Points, in no order, along strands that fork and pass close to each other.
(in the rows, 128 means zero)
Two points are linked if the straight distance between their rows is under 181. Some points are linked to none.
Z960: [135,129,126,143,102,61,139,89,137,132,141,190,121,148,128,155,187,142,122,101,115,82,111,132,131,92,137,126,173,95,125,142,103,140,87,153,183,181,112,112,170,89,104,174,134,126,127,122,130,151,111,91,159,196,173,195,123,118,118,157,150,103]
Z987: [132,140,117,121,124,174,124,147,98,125,101,103,109,183,96,76,133,96,152,130,132,127,150,161,162,177,133,156,80,192,113,95,227,126,162,198,114,122,131,143,46,111,110,148,167,139,110,149,154,82,172,131,155,142,123,184,142,139,164,129,164,164]
Z818: [139,136,129,119,168,120,101,107,117,167,143,94,124,87,160,139,78,122,95,109,182,138,93,107,93,118,134,133,150,188,104,203,115,114,141,38,125,64,143,123,86,132,124,106,136,183,131,165,124,131,121,105,112,141,128,130,98,58,99,123,100,97]
Z537: [163,167,135,143,168,126,131,94,125,118,133,152,154,122,150,195,141,117,98,161,132,150,168,108,151,107,130,117,78,154,74,105,152,131,121,195,78,137,108,115,130,80,110,200,112,108,152,153,131,175,95,131,180,172,138,123,147,110,194,172,129,126]
Z249: [172,229,139,138,142,166,123,111,101,49,139,122,187,141,126,181,89,95,125,175,72,170,134,123,136,129,102,128,86,126,104,76,121,104,108,202,101,119,92,110,113,136,87,149,96,116,137,145,141,164,91,160,177,101,114,106,183,142,159,152,121,157]
Z287: [147,161,154,125,118,151,79,68,120,69,147,102,92,113,111,97,143,105,129,71,104,79,123,130,110,152,113,119,123,216,124,172,183,102,146,138,145,150,127,143,63,133,117,143,122,147,117,179,129,133,106,166,159,174,124,184,108,114,118,147,124,141]
Z776: [118,96,140,128,91,144,109,154,93,150,128,168,177,131,122,115,166,79,115,70,63,99,135,160,107,136,129,182,150,154,148,122,153,79,154,137,158,108,169,85,89,195,100,117,129,94,151,136,124,109,103,141,179,143,134,194,141,116,95,118,145,120]
Z748: [159,201,150,120,119,143,97,100,95,74,139,131,156,119,126,155,105,101,113,96,71,131,116,143,82,109,98,145,149,162,144,146,108,63,124,117,174,96,102,99,102,190,100,99,111,134,137,164,123,151,74,167,183,144,130,164,149,101,90,154,115,129]
Z495: [148,148,133,131,82,114,116,105,108,70,142,167,195,141,123,140,149,105,113,136,38,93,135,137,143,123,105,123,135,73,140,71,110,104,86,196,165,175,131,105,157,129,94,147,100,98,150,132,136,135,98,131,159,139,176,148,164,140,123,124,151,140]
Z691: [123,140,137,123,123,179,116,150,133,84,132,48,96,98,131,88,65,134,157,139,149,140,123,126,101,158,119,114,137,123,145,146,118,140,131,81,128,108,120,153,114,155,171,52,96,141,132,146,127,107,122,172,66,62,104,71,135,151,105,92,128,135]
Z697: [136,128,123,129,122,104,134,129,137,103,130,108,124,135,130,134,114,159,142,137,139,129,111,117,140,119,123,116,145,81,151,108,89,143,99,111,150,145,117,139,171,110,131,114,139,135,123,115,144,139,146,115,90,96,136,94,134,136,123,112,142,119]
Z176: [131,122,126,139,161,88,130,115,119,182,126,149,139,106,156,173,126,129,95,116,173,144,134,109,134,99,134,144,134,153,98,141,130,126,129,101,112,101,139,107,140,107,111,162,145,123,139,128,134,154,125,98,146,148,127,128,121,90,141,137,127,92]
Z64: [89,60,132,139,105,176,142,170,116,169,119,162,157,132,117,111,171,91,122,121,106,118,170,146,146,175,147,148,94,159,109,105,207,124,177,188,78,117,181,110,97,139,133,160,126,81,156,119,122,93,132,137,161,148,116,157,135,147,158,131,152,146]
Z9: [101,62,138,123,71,134,139,166,136,138,113,158,164,126,123,88,169,132,130,115,64,94,133,147,119,139,126,133,164,73,180,104,109,106,142,119,160,148,179,111,170,176,152,88,101,99,144,87,103,89,126,128,105,97,143,125,122,156,98,99,124,145]
Z963: [113,118,90,140,92,113,174,137,169,132,117,165,92,180,101,116,167,172,168,184,120,103,123,131,171,128,149,100,109,36,152,90,83,169,98,178,149,203,103,136,182,83,118,162,157,139,96,81,119,122,173,95,110,130,154,114,141,169,135,139,123,140]
Z573: [152,135,125,136,175,119,127,102,119,168,128,139,135,116,157,161,131,113,94,140,174,146,155,114,144,129,133,128,91,194,68,129,177,139,142,143,82,114,125,122,97,80,111,183,144,121,148,156,145,158,120,115,166,166,131,137,130,95,177,145,135,114]
Z353: [186,211,153,131,125,151,83,57,106,40,153,106,112,128,105,128,130,99,126,104,90,113,135,133,113,128,94,114,110,200,116,137,165,96,124,171,148,145,86,129,80,128,105,150,116,143,116,183,138,171,86,180,186,173,135,170,138,126,136,172,131,143]
Z219: [113,104,123,112,125,121,129,128,160,98,119,87,27,130,104,68,170,166,165,104,159,96,124,145,117,153,155,103,117,135,147,174,172,152,134,108,134,176,116,176,87,98,163,110,156,139,72,129,116,110,158,145,96,155,127,142,87,157,127,125,121,140]
Z880: [139,171,111,113,126,91,123,133,107,137,110,134,153,162,126,146,92,150,130,108,130,151,85,154,103,79,106,172,199,90,181,132,55,103,88,53,205,108,110,124,161,173,97,80,163,165,116,114,124,126,140,86,128,119,139,151,128,83,74,124,107,88]
Z618: [162,201,157,130,136,148,101,76,113,68,156,137,147,89,137,170,117,93,103,112,78,128,146,113,90,94,102,113,120,171,109,153,129,82,136,142,134,112,91,98,112,155,119,143,86,116,146,176,112,176,51,189,190,171,129,153,126,114,129,182,110,131]
Z154: [121,115,139,140,132,154,147,108,172,78,150,113,119,85,141,143,135,168,132,174,119,130,150,83,121,129,132,54,108,90,118,121,105,166,119,139,77,167,123,142,187,103,190,133,68,102,147,109,98,147,101,160,86,102,118,41,134,168,157,138,111,158]
Z320: [114,92,147,127,125,127,110,80,153,74,149,127,109,59,135,123,155,142,110,83,101,56,138,95,101,132,129,74,147,158,117,178,136,144,132,118,122,165,145,144,165,112,173,145,78,112,169,148,97,151,84,161,108,157,125,131,102,127,115,123,131,134]
Z679: [128,109,123,114,157,112,103,114,136,136,145,83,119,79,167,139,69,142,103,109,184,113,93,92,84,122,137,114,169,162,107,193,103,143,127,38,123,79,157,140,134,121,153,97,116,177,152,150,114,140,130,112,75,117,123,93,107,74,84,94,115,95]
Z738: [149,135,123,136,125,63,129,75,145,91,142,133,100,136,131,151,155,159,134,109,145,82,105,113,138,110,136,98,152,119,118,144,116,152,78,134,168,174,102,149,159,60,117,166,141,145,119,138,146,169,128,104,127,176,154,160,122,111,127,139,156,109]
Z352: [133,99,139,152,100,131,108,142,104,157,148,185,181,112,136,138,179,77,100,79,77,108,157,145,117,123,137,165,132,157,115,125,168,96,151,165,131,122,163,84,104,159,97,161,121,78,172,153,114,138,96,144,198,177,128,195,136,115,126,146,154,115]
Z422: [132,151,116,130,131,174,154,165,178,135,111,144,139,135,100,133,133,147,157,200,114,169,153,126,151,147,147,94,72,81,130,77,121,135,133,183,62,136,103,133,134,146,159,144,121,118,115,86,114,124,136,131,122,86,100,69,151,184,159,143,91,184]
Z15: [126,108,114,129,132,57,139,99,162,125,134,126,62,138,127,125,157,180,145,101,183,92,102,122,132,116,154,101,151,123,124,168,119,172,94,100,159,177,114,163,150,56,133,151,160,155,96,116,134,150,156,91,98,167,141,152,95,120,121,135,144,104]
Z151: [120,125,137,114,94,157,118,143,147,66,126,71,95,108,114,86,111,149,170,124,102,115,120,139,96,153,117,108,150,96,192,147,104,124,125,91,155,136,122,149,143,169,174,50,107,131,127,123,107,101,118,173,68,70,120,96,131,168,95,100,116,147]
Z767: [122,136,104,131,121,172,155,178,163,168,88,160,153,165,91,124,137,132,151,188,110,155,169,138,182,159,161,123,62,101,117,61,150,134,151,216,76,125,119,138,113,148,133,172,139,120,114,84,119,105,160,112,139,102,103,107,154,170,169,131,116,185]
Z533: [100,75,140,136,97,154,134,143,132,109,127,141,167,99,134,118,135,124,118,128,77,105,140,121,132,153,120,111,133,97,148,96,127,114,141,137,117,134,164,117,165,151,154,112,86,93,168,107,120,113,111,147,108,92,123,97,139,153,119,106,136,150]
Z791: [132,125,139,132,134,101,119,115,119,140,131,150,150,104,146,155,137,119,102,90,123,112,118,122,108,102,133,145,159,143,134,146,117,99,129,102,150,107,137,103,138,145,117,136,129,127,148,130,122,145,106,119,150,151,133,155,128,88,105,132,128,102]
Z644: [152,155,140,144,114,148,110,87,113,38,154,141,176,125,117,151,145,105,116,137,58,93,154,116,148,136,110,111,97,119,109,78,149,127,100,226,121,171,122,129,152,105,109,182,78,96,161,143,137,154,97,153,168,148,147,135,168,141,158,147,160,153]
Z509: [174,216,129,134,133,106,124,101,97,104,132,146,152,165,123,188,125,113,122,136,102,156,115,136,129,78,109,140,127,111,132,106,99,93,97,164,164,121,71,93,126,129,70,144,143,139,104,140,152,166,104,130,193,152,156,156,150,107,135,166,129,117]
Z957: [114,75,140,129,145,99,109,105,128,151,157,151,170,53,168,170,116,116,70,75,130,86,113,102,91,115,141,130,165,169,106,189,117,118,142,80,123,90,178,101,158,133,136,156,101,128,195,150,97,141,99,120,121,164,129,153,109,68,93,119,124,88]
Z233: [94,55,129,118,154,113,149,115,171,169,132,140,62,77,141,115,196,172,107,121,157,108,162,124,99,126,158,91,104,155,105,184,158,165,157,113,82,162,150,146,134,83,186,154,118,99,124,113,86,133,116,127,123,185,124,124,74,130,153,162,100,139]
Z997: [90,52,129,118,98,71,131,138,131,150,120,156,123,124,127,92,162,139,123,69,130,73,98,133,121,139,142,142,191,116,146,148,135,140,126,96,164,139,174,136,166,113,139,120,132,123,137,93,121,101,155,95,85,128,140,167,104,126,90,90,146,120]
Z263: [97,76,148,114,110,146,110,115,148,102,135,130,107,65,124,96,164,124,122,74,86,58,134,120,85,139,137,101,149,158,147,187,138,121,159,103,123,143,160,124,139,166,180,114,92,113,162,136,80,109,89,167,108,144,118,142,95,131,97,116,114,135]
Z246: [132,157,147,116,124,172,100,120,88,93,131,119,172,88,131,136,82,103,110,95,78,117,116,146,69,138,99,150,152,183,138,166,113,69,141,81,150,66,138,102,98,204,107,76,103,139,169,162,114,125,79,161,153,124,113,147,149,84,75,118,112,116]
Z120: [142,153,148,126,121,138,87,88,91,100,144,95,120,116,125,107,112,89,120,69,124,87,96,129,117,155,118,150,140,224,119,164,180,96,137,117,153,106,144,129,45,138,88,124,140,160,125,183,153,117,126,139,144,158,125,188,119,87,99,123,140,126]
Z694: [105,75,113,133,135,54,160,113,169,177,126,163,62,121,128,134,183,191,127,114,177,109,115,118,119,89,152,118,158,110,132,174,105,174,114,92,137,167,136,142,172,78,150,160,154,138,103,88,107,138,150,79,112,177,143,144,80,127,129,164,111,97]
Z981: [122,108,110,136,95,114,155,120,153,89,122,139,88,162,101,117,176,167,159,153,114,83,129,137,156,150,149,90,104,74,140,102,121,163,106,181,146,199,114,151,162,68,132,158,135,125,108,104,129,126,156,113,119,145,147,135,139,164,148,133,152,144]
Z108: [97,61,122,141,110,58,147,142,120,207,130,215,142,142,134,156,184,134,104,106,152,115,132,130,155,98,143,156,156,112,111,123,131,156,124,136,136,143,161,118,190,93,87,190,139,94,146,103,125,131,157,74,132,163,140,169,123,118,137,124,152,88]
Z380: [91,49,128,140,118,70,137,133,105,189,129,175,159,130,149,148,130,116,92,100,164,97,123,113,160,138,135,149,158,134,86,113,158,155,124,131,127,109,187,128,183,70,96,177,132,92,170,110,153,127,168,88,106,132,132,153,133,104,134,85,180,106]
Z290: [161,170,100,121,172,101,132,130,132,163,113,114,92,181,124,136,117,146,147,173,198,172,132,134,175,109,139,131,81,137,106,110,126,154,120,147,118,145,76,153,110,81,100,163,184,158,85,140,157,140,170,92,126,145,132,120,121,123,175,138,137,109]
Z490: [165,182,135,124,123,163,108,132,124,72,131,72,83,157,94,90,114,126,175,145,132,143,126,151,139,155,122,122,87,136,148,108,146,119,127,155,133,145,86,147,84,134,132,103,138,137,92,148,144,120,131,163,123,110,119,126,142,161,143,133,128,153]
Z93: [117,91,143,129,140,116,130,88,165,109,147,138,98,65,145,141,178,152,105,114,125,90,161,101,106,111,144,74,119,146,103,174,136,152,136,129,103,169,137,138,162,95,181,160,88,97,156,139,90,159,85,148,129,182,127,118,93,123,144,162,115,130]
Z96: [119,120,148,145,139,162,131,98,138,61,156,123,178,66,161,167,108,129,93,152,97,115,157,77,120,132,112,75,119,113,92,110,115,146,120,148,72,139,138,123,193,114,159,146,44,89,191,137,111,166,73,169,114,104,115,57,147,147,150,131,134,145]
Z521: [126,99,146,130,140,118,97,66,131,78,162,123,161,44,166,156,96,119,75,84,111,51,122,78,99,130,117,91,161,172,93,175,126,138,122,100,119,124,164,132,172,113,146,153,65,127,203,168,111,167,77,150,106,142,130,120,121,87,101,106,146,108]
Z393: [182,208,135,135,161,114,123,78,123,99,139,140,132,135,141,195,133,122,118,157,134,160,144,110,131,84,121,112,91,137,93,124,126,113,106,174,118,134,68,111,125,85,102,172,124,133,113,154,139,186,95,141,187,182,154,139,133,114,174,191,119,122]
Z415: [164,174,122,114,158,104,110,128,133,121,144,72,70,138,127,104,88,134,143,118,216,137,96,127,139,119,139,138,133,147,124,148,117,139,106,91,163,130,96,171,90,98,123,100,164,169,82,160,164,140,153,119,88,126,129,120,111,105,115,106,133,101]
Z361: [107,101,130,139,110,176,136,162,142,112,109,85,110,151,105,82,91,128,164,147,135,139,130,139,167,177,135,103,89,82,148,92,152,152,134,163,106,137,142,168,115,127,173,106,122,136,124,113,142,88,167,151,74,71,103,87,145,169,138,96,149,173]
Z295: [124,134,108,132,134,94,151,144,129,205,113,191,150,128,139,190,146,141,105,124,125,176,125,126,106,40,127,175,171,82,157,133,68,112,127,88,152,113,128,83,167,173,112,139,141,128,115,101,98,132,118,90,171,153,148,146,105,112,111,176,92,79]
Z733: [150,148,130,111,153,150,136,144,148,181,120,134,53,152,103,96,189,136,147,144,129,176,160,156,109,122,133,133,82,161,150,157,148,96,170,125,105,130,82,103,61,165,151,104,169,140,67,127,109,118,111,141,183,174,133,159,88,152,160,182,71,160]
Z506: [142,162,122,124,157,111,134,132,136,101,136,91,143,116,164,161,60,152,120,157,168,160,111,103,108,105,116,121,155,98,126,129,64,146,97,66,137,107,119,144,175,119,132,91,116,143,139,129,138,162,126,120,86,74,112,58,142,110,117,113,128,106]
Z695: [142,158,128,124,97,152,104,155,77,120,108,110,134,194,88,83,127,86,159,107,95,128,121,168,153,156,115,175,104,170,142,85,182,85,140,179,160,105,126,123,50,160,87,111,177,132,104,141,166,85,160,136,168,113,130,182,161,130,120,112,155,141]
Z894: [140,186,118,126,116,146,158,148,137,96,124,169,198,147,126,167,110,131,138,189,74,178,119,134,122,101,104,132,134,37,158,78,58,110,92,146,140,126,101,105,168,158,89,113,115,123,121,94,125,146,114,128,146,79,133,85,162,145,117,137,91,152]
Z636: [103,119,101,130,146,93,137,164,94,200,100,120,142,185,132,131,77,113,138,144,198,164,114,125,194,129,131,166,120,136,91,86,143,150,128,146,137,100,128,151,120,97,75,158,187,146,113,128,168,111,217,80,114,105,111,131,138,110,146,79,176,102]
Z191: [62,50,124,115,113,156,143,169,112,178,92,99,128,111,127,82,119,105,138,101,146,120,114,138,122,161,141,157,163,135,142,156,160,119,163,67,116,64,180,121,106,166,150,70,147,133,131,100,125,66,162,122,78,96,117,124,115,121,87,86,136,131]
Z73: [139,154,138,122,144,180,148,141,171,134,132,127,110,125,113,124,158,146,154,196,108,175,166,128,123,147,138,95,65,116,133,111,126,126,148,162,54,147,97,119,109,154,175,126,113,115,111,110,99,129,104,152,138,115,105,78,128,182,178,166,69,180]
Z77: [96,62,132,149,114,124,143,146,133,134,120,148,182,104,151,147,106,135,93,136,118,116,136,106,153,147,122,113,142,80,121,85,113,139,128,129,108,120,176,120,196,109,143,133,90,98,180,101,138,124,138,120,91,83,122,82,141,130,127,94,151,144]
Z312: [137,142,118,108,140,112,125,141,153,112,126,74,30,153,101,70,132,151,173,113,199,121,105,156,138,137,154,127,117,128,148,161,137,149,118,106,159,165,95,175,81,100,140,94,177,158,56,138,146,109,166,127,82,141,134,137,96,143,119,114,125,121]
Z512: [127,140,109,122,135,87,142,138,112,164,106,166,174,139,150,180,94,149,103,121,130,164,103,129,108,69,105,173,205,73,163,118,51,120,102,54,176,104,137,109,199,167,99,107,143,148,143,99,112,134,133,75,133,119,139,130,123,82,93,129,96,74]
Z673: [125,113,120,120,143,54,108,118,121,155,136,112,117,144,144,129,97,139,123,77,188,100,60,114,132,115,143,157,196,148,129,164,106,143,89,61,179,113,147,152,138,98,106,131,165,173,110,134,149,130,174,68,82,134,130,161,101,68,78,86,147,92]
Z54: [84,34,130,146,118,107,137,139,107,161,119,136,179,108,153,137,86,123,86,114,149,101,129,102,157,157,119,125,158,110,95,101,148,159,131,118,110,97,196,129,179,87,132,133,103,107,189,110,159,118,154,110,81,95,121,109,136,110,117,68,185,125]
Z291: [114,136,111,120,142,128,134,178,103,171,102,93,119,180,115,101,72,114,157,147,190,167,108,145,178,137,128,163,111,121,126,94,126,133,129,134,144,104,115,154,95,126,106,113,183,151,95,130,174,97,200,102,94,82,113,108,133,126,130,84,158,116]
Z427: [136,122,113,134,119,156,138,114,168,59,129,91,73,142,101,108,135,167,157,172,136,104,145,125,157,167,148,64,71,90,124,98,147,184,109,184,106,197,109,181,137,63,171,159,99,128,111,123,122,136,145,147,89,131,125,94,144,173,175,136,153,168]
Z128: [72,52,138,108,113,160,129,153,132,152,114,116,119,84,128,81,152,118,133,84,110,92,120,134,85,148,147,139,159,152,151,182,149,110,170,73,117,89,176,109,117,185,166,78,121,122,148,105,89,76,121,145,97,122,121,136,105,127,81,101,109,126]
Z700: [146,164,132,128,137,168,108,134,128,77,154,43,100,108,138,95,42,117,142,143,182,138,125,114,126,163,118,101,124,145,101,132,134,159,124,101,119,112,112,171,100,115,161,78,86,150,131,165,156,133,122,168,82,77,111,69,137,139,124,94,144,122]
Z226: [91,46,122,129,87,106,158,160,148,157,112,162,118,135,114,94,194,155,136,113,112,96,123,135,128,127,144,129,161,80,170,130,113,140,140,115,145,161,168,122,175,137,154,111,131,108,120,70,104,92,151,109,96,119,138,131,102,158,108,115,125,128]
Z839: [158,171,118,128,193,121,134,120,139,176,138,110,103,113,157,142,105,145,118,171,185,197,141,113,118,105,122,122,99,145,105,151,107,140,138,81,81,104,85,126,107,116,150,108,137,153,111,138,131,160,113,119,129,118,121,84,109,123,161,159,86,124]
Z85: [157,182,116,129,191,123,145,131,151,158,139,107,126,127,163,160,85,149,124,206,188,211,139,106,136,111,126,109,87,113,91,116,85,162,125,106,63,120,86,139,128,104,144,122,125,144,117,129,143,164,132,114,109,85,114,44,127,144,171,147,94,124]
Z405: [104,118,126,131,96,164,123,168,75,141,94,108,171,173,105,95,92,80,144,116,98,137,117,157,157,168,107,172,122,134,142,84,165,96,140,149,151,78,153,128,77,160,102,96,159,128,133,129,168,78,165,130,135,79,118,148,162,126,108,86,163,139]
Z887: [106,114,135,131,87,178,126,178,115,111,102,88,127,174,91,64,92,105,172,130,95,139,117,165,162,174,118,139,106,84,176,83,147,114,130,157,148,115,145,156,91,163,143,79,139,137,116,119,154,67,163,150,97,57,110,118,156,166,108,87,148,171]
Z985: [148,178,120,117,105,86,111,121,96,110,118,134,164,176,121,131,112,127,129,105,95,124,91,162,123,108,101,161,174,97,166,102,85,96,83,107,209,129,108,121,138,150,77,97,156,140,119,129,155,130,135,103,146,117,154,162,151,100,85,108,143,108]
Z386: [134,149,136,114,126,138,148,143,162,144,122,118,84,123,115,120,154,161,154,152,118,169,134,136,84,92,125,122,132,105,179,160,79,105,143,86,129,123,101,102,131,184,170,79,141,141,91,99,85,122,101,145,130,119,126,103,99,154,126,173,70,133]
Z469: [82,58,131,112,132,141,148,140,162,139,112,110,42,104,120,72,191,166,145,117,145,99,149,134,103,153,161,93,114,139,134,173,179,154,163,106,90,165,151,154,110,113,191,112,131,108,99,101,90,94,141,146,100,152,120,120,81,159,138,133,106,155]
Z648: [172,195,125,114,161,122,106,128,136,80,168,45,75,125,142,106,36,124,134,140,230,137,103,113,134,136,130,121,139,146,99,142,103,158,101,85,159,113,99,187,103,90,144,82,103,172,99,177,172,153,130,146,77,93,131,70,125,103,111,77,139,96]
Z628: [119,136,153,144,135,206,122,113,108,74,147,100,198,72,139,147,73,102,101,145,81,129,153,101,112,168,95,97,116,150,89,114,143,126,154,140,69,100,142,113,125,153,140,124,53,98,196,149,131,141,67,174,139,85,99,77,159,149,146,125,143,138]
Z881: [135,139,118,133,83,129,145,142,138,114,127,188,186,153,116,140,156,125,130,168,57,123,131,136,143,109,116,125,133,36,153,71,78,114,96,183,158,164,123,98,170,142,97,141,117,111,122,98,121,129,119,117,148,116,164,116,158,149,118,128,115,147]
Z606: [73,55,108,130,151,135,158,165,124,233,99,128,127,130,139,116,118,123,120,154,199,161,147,122,160,161,146,134,103,148,84,128,174,167,166,121,48,94,164,133,110,100,141,144,154,121,132,99,142,91,180,95,99,119,116,100,112,130,161,107,141,135]
Z652: [153,170,151,128,111,168,101,97,121,35,148,83,113,120,108,109,116,124,156,134,83,119,134,127,115,146,104,99,111,136,145,121,130,120,118,147,134,147,96,137,121,144,139,109,97,123,122,147,126,141,96,183,127,109,120,111,150,164,134,135,128,152]
Z555: [146,138,120,128,120,175,124,135,152,69,121,78,79,161,89,85,108,143,168,158,137,122,143,143,163,178,138,93,63,108,137,93,168,163,125,189,110,171,110,182,100,98,159,140,117,136,104,134,135,109,157,153,98,111,114,111,147,173,170,128,155,173]
Z355: [167,171,122,116,187,132,122,107,152,165,145,92,58,119,141,102,122,147,129,155,185,181,134,121,111,120,127,119,86,167,119,176,127,141,146,80,99,116,70,144,79,112,160,90,143,163,86,158,127,142,114,143,119,142,122,109,95,128,150,155,75,136]
Z878: [148,150,129,112,151,106,108,111,142,95,140,93,127,98,157,151,68,154,117,118,154,122,95,103,77,100,122,115,182,124,142,180,64,132,102,44,160,101,121,144,170,138,151,83,119,171,150,143,111,152,117,126,86,109,124,99,130,88,85,112,108,95]
Z609: [66,59,111,123,139,151,158,173,124,210,91,103,105,134,126,82,121,113,144,135,187,152,133,132,151,158,149,144,123,134,116,140,174,152,165,96,71,89,164,132,94,127,155,96,164,128,113,98,141,72,185,112,80,105,116,110,106,137,134,101,135,140]
Z643: [154,147,119,113,172,131,124,113,152,166,129,114,46,138,123,91,169,146,137,136,164,163,144,140,113,127,137,125,83,175,138,172,159,124,156,105,110,134,76,139,62,112,148,109,168,155,72,145,122,129,125,137,151,177,129,153,83,131,157,170,79,151]
Z106: [123,126,112,146,98,69,152,126,121,181,124,210,144,175,124,159,180,134,124,131,115,120,120,140,153,80,127,151,163,70,132,102,93,146,102,163,174,166,122,97,177,114,71,178,150,123,111,109,129,130,144,73,164,166,169,180,135,129,128,138,141,90]
Z153: [80,87,103,128,111,96,151,173,102,237,93,185,144,183,117,132,152,118,147,131,147,164,121,143,165,102,133,185,141,115,146,91,124,129,148,125,141,112,150,111,140,158,79,153,178,124,93,87,126,91,188,74,141,112,123,147,126,130,126,104,128,96]
Z602: [107,83,113,135,136,82,168,129,164,196,123,177,88,116,131,155,192,175,124,146,159,145,144,116,129,72,147,124,136,92,135,147,95,161,130,119,112,158,140,115,181,109,146,161,142,117,110,82,100,132,136,83,134,163,144,116,88,138,144,181,100,99]
Z183: [165,220,124,127,174,138,142,135,137,95,135,98,150,136,155,176,54,131,134,201,156,214,112,120,123,105,116,124,115,95,110,110,56,134,99,108,108,109,87,134,137,124,111,102,116,143,114,136,144,168,119,136,123,69,103,55,150,138,142,139,103,123]
Z206: [167,190,123,127,123,90,106,116,90,100,129,116,142,180,113,139,110,113,135,108,124,122,95,148,154,117,115,150,129,140,131,93,127,108,90,154,188,125,93,133,106,115,70,138,173,141,109,152,176,143,147,113,160,131,143,169,155,101,119,118,161,110]
Z785: [125,115,136,118,88,141,114,160,101,150,111,167,177,151,121,109,155,102,124,86,61,118,126,174,96,120,118,180,172,121,175,118,112,70,141,106,182,108,155,91,110,216,107,83,137,112,128,118,118,99,112,130,161,122,144,176,143,116,82,111,124,121]
Z784: [138,172,143,139,140,179,125,122,93,75,136,119,198,101,142,171,76,94,102,147,82,148,138,120,117,148,95,131,118,145,99,100,130,100,139,143,98,91,131,101,117,155,107,118,86,102,180,149,140,151,77,162,162,93,105,95,172,129,136,132,133,131]
Z452: [140,145,150,139,109,176,98,93,112,38,146,106,145,118,109,113,126,108,132,120,64,93,151,122,135,160,99,106,108,147,127,98,161,119,125,185,119,156,125,138,129,130,136,148,82,109,154,142,133,136,99,175,147,122,126,123,162,159,150,136,156,157]
Z296: [125,103,118,146,129,103,152,151,147,218,131,202,134,119,137,174,187,133,109,130,124,165,158,125,117,50,143,157,138,91,140,142,96,120,140,130,116,135,138,81,154,156,124,159,134,99,124,108,89,132,111,104,181,177,144,146,97,133,136,195,101,94]
Z868: [94,78,130,124,104,185,141,170,122,142,98,134,113,164,96,79,171,102,153,131,101,115,161,158,152,184,152,139,81,150,130,100,213,126,174,197,94,134,164,137,79,139,145,146,138,106,116,111,126,72,156,140,152,138,114,160,136,165,164,131,149,171]
Z121: [108,98,118,124,93,110,137,172,106,205,99,184,144,184,108,110,182,114,144,98,105,138,118,164,130,102,131,190,162,113,171,113,120,102,145,119,173,122,150,99,117,189,92,120,171,117,88,93,122,93,152,95,154,124,140,184,125,129,102,113,128,106]
Z123: [143,137,142,125,153,115,97,86,109,147,149,103,109,108,152,128,111,106,105,86,170,109,93,112,112,139,137,142,133,218,104,199,157,107,144,84,132,92,144,125,55,119,104,132,144,171,120,182,138,125,126,118,130,171,127,177,93,64,114,132,121,112]
Z832: [152,206,112,130,132,153,138,138,129,74,124,151,216,151,120,174,81,107,130,185,71,171,126,128,150,127,112,126,95,67,115,54,93,114,95,197,116,111,97,122,141,137,86,145,107,117,140,111,142,149,117,135,156,69,115,86,190,147,136,122,116,169]
Z885: [104,67,124,115,121,63,113,125,130,145,124,132,142,115,150,119,108,141,106,75,153,77,79,116,119,132,136,148,212,129,134,159,113,141,101,66,167,113,172,140,177,103,129,121,135,147,150,113,134,115,163,81,67,125,137,154,108,88,75,72,149,103]
Z657: [152,183,141,116,164,171,139,153,141,163,126,119,103,140,123,120,145,131,142,186,121,207,158,145,117,142,118,133,71,147,137,132,122,101,163,130,66,110,78,99,71,175,152,92,142,134,95,126,116,127,103,149,161,114,107,109,116,167,166,171,61,164]
Z588: [102,59,137,151,112,162,119,139,115,148,151,161,165,70,138,125,175,91,96,94,97,90,173,127,119,153,139,131,117,174,94,142,190,125,166,154,84,128,177,100,118,137,133,164,102,71,197,143,105,132,98,155,164,173,108,156,116,127,137,142,151,123]
Z317: [153,176,141,130,120,127,126,99,129,52,149,106,133,117,130,147,120,138,145,150,93,133,120,117,107,108,111,99,133,99,152,122,87,124,97,129,145,146,90,124,160,129,135,106,102,132,125,132,124,160,92,162,125,113,134,98,145,145,126,140,119,139]
Z486: [93,107,111,131,132,97,142,161,88,230,99,167,152,175,126,140,131,97,130,130,168,163,131,138,175,124,133,184,120,157,105,103,162,127,153,144,121,90,147,115,112,124,68,175,184,120,116,111,147,99,191,77,153,129,116,161,141,111,146,102,150,99]

Follow the links from the first point to the second, and from the first to the third. Name the last point that the two ways share.
Z628; Z981; Z506: Z652
Z697; Z96; Z776: Z652
Z588; Z963; Z123: Z555
Z679; Z355; Z963: Z506
Z128; Z312; Z880: Z320
Z894; Z657; Z287: Z506
Z415; Z606; Z985: Z320
Z981; Z695; Z894: Z555

A fork is a point with three links. Follow the links from the first point to the second and name the forks in between, in order.
Z648; Z521: Z320
Z652; Z246: Z506
Z291; Z427: Z555
Z868; Z643: Z555 > Z652 > Z506
Z963; Z644: Z555 > Z652
Z317; Z628: Z652
Z246; Z555: Z506 > Z652
Z644; Z643: Z652 > Z506
Z748; Z427: Z506 > Z652 > Z555
Z506; Z405: Z652 > Z555

Name the points in between on the shortest way along the links from the first point to the second, in order.
Z393; Z108: Z509 > Z206 > Z985 > Z880 > Z512 > Z295 > Z296 > Z602 > Z694 > Z15 > Z738 > Z960 > Z106
Z121; Z405: Z785 > Z776 > Z352 > Z588 > Z64 > Z868 > Z987 > Z695
Z183; Z887: Z506 > Z697 > Z317 > Z652 > Z490 > Z555 > Z361
Z312; Z512: Z219 > Z469 > Z233 > Z93 > Z320 > Z521 > Z957 > Z791 > Z176 > Z573 > Z537 > Z393 > Z509 > Z206 > Z985 > Z880
Z657; Z353: Z733 > Z643 > Z355 > Z839 > Z85 > Z183 > Z506 > Z878 > Z679 > Z818 > Z123 > Z120 > Z287
Z555; Z894: Z490 > Z652 > Z452 > Z644 > Z495 > Z881
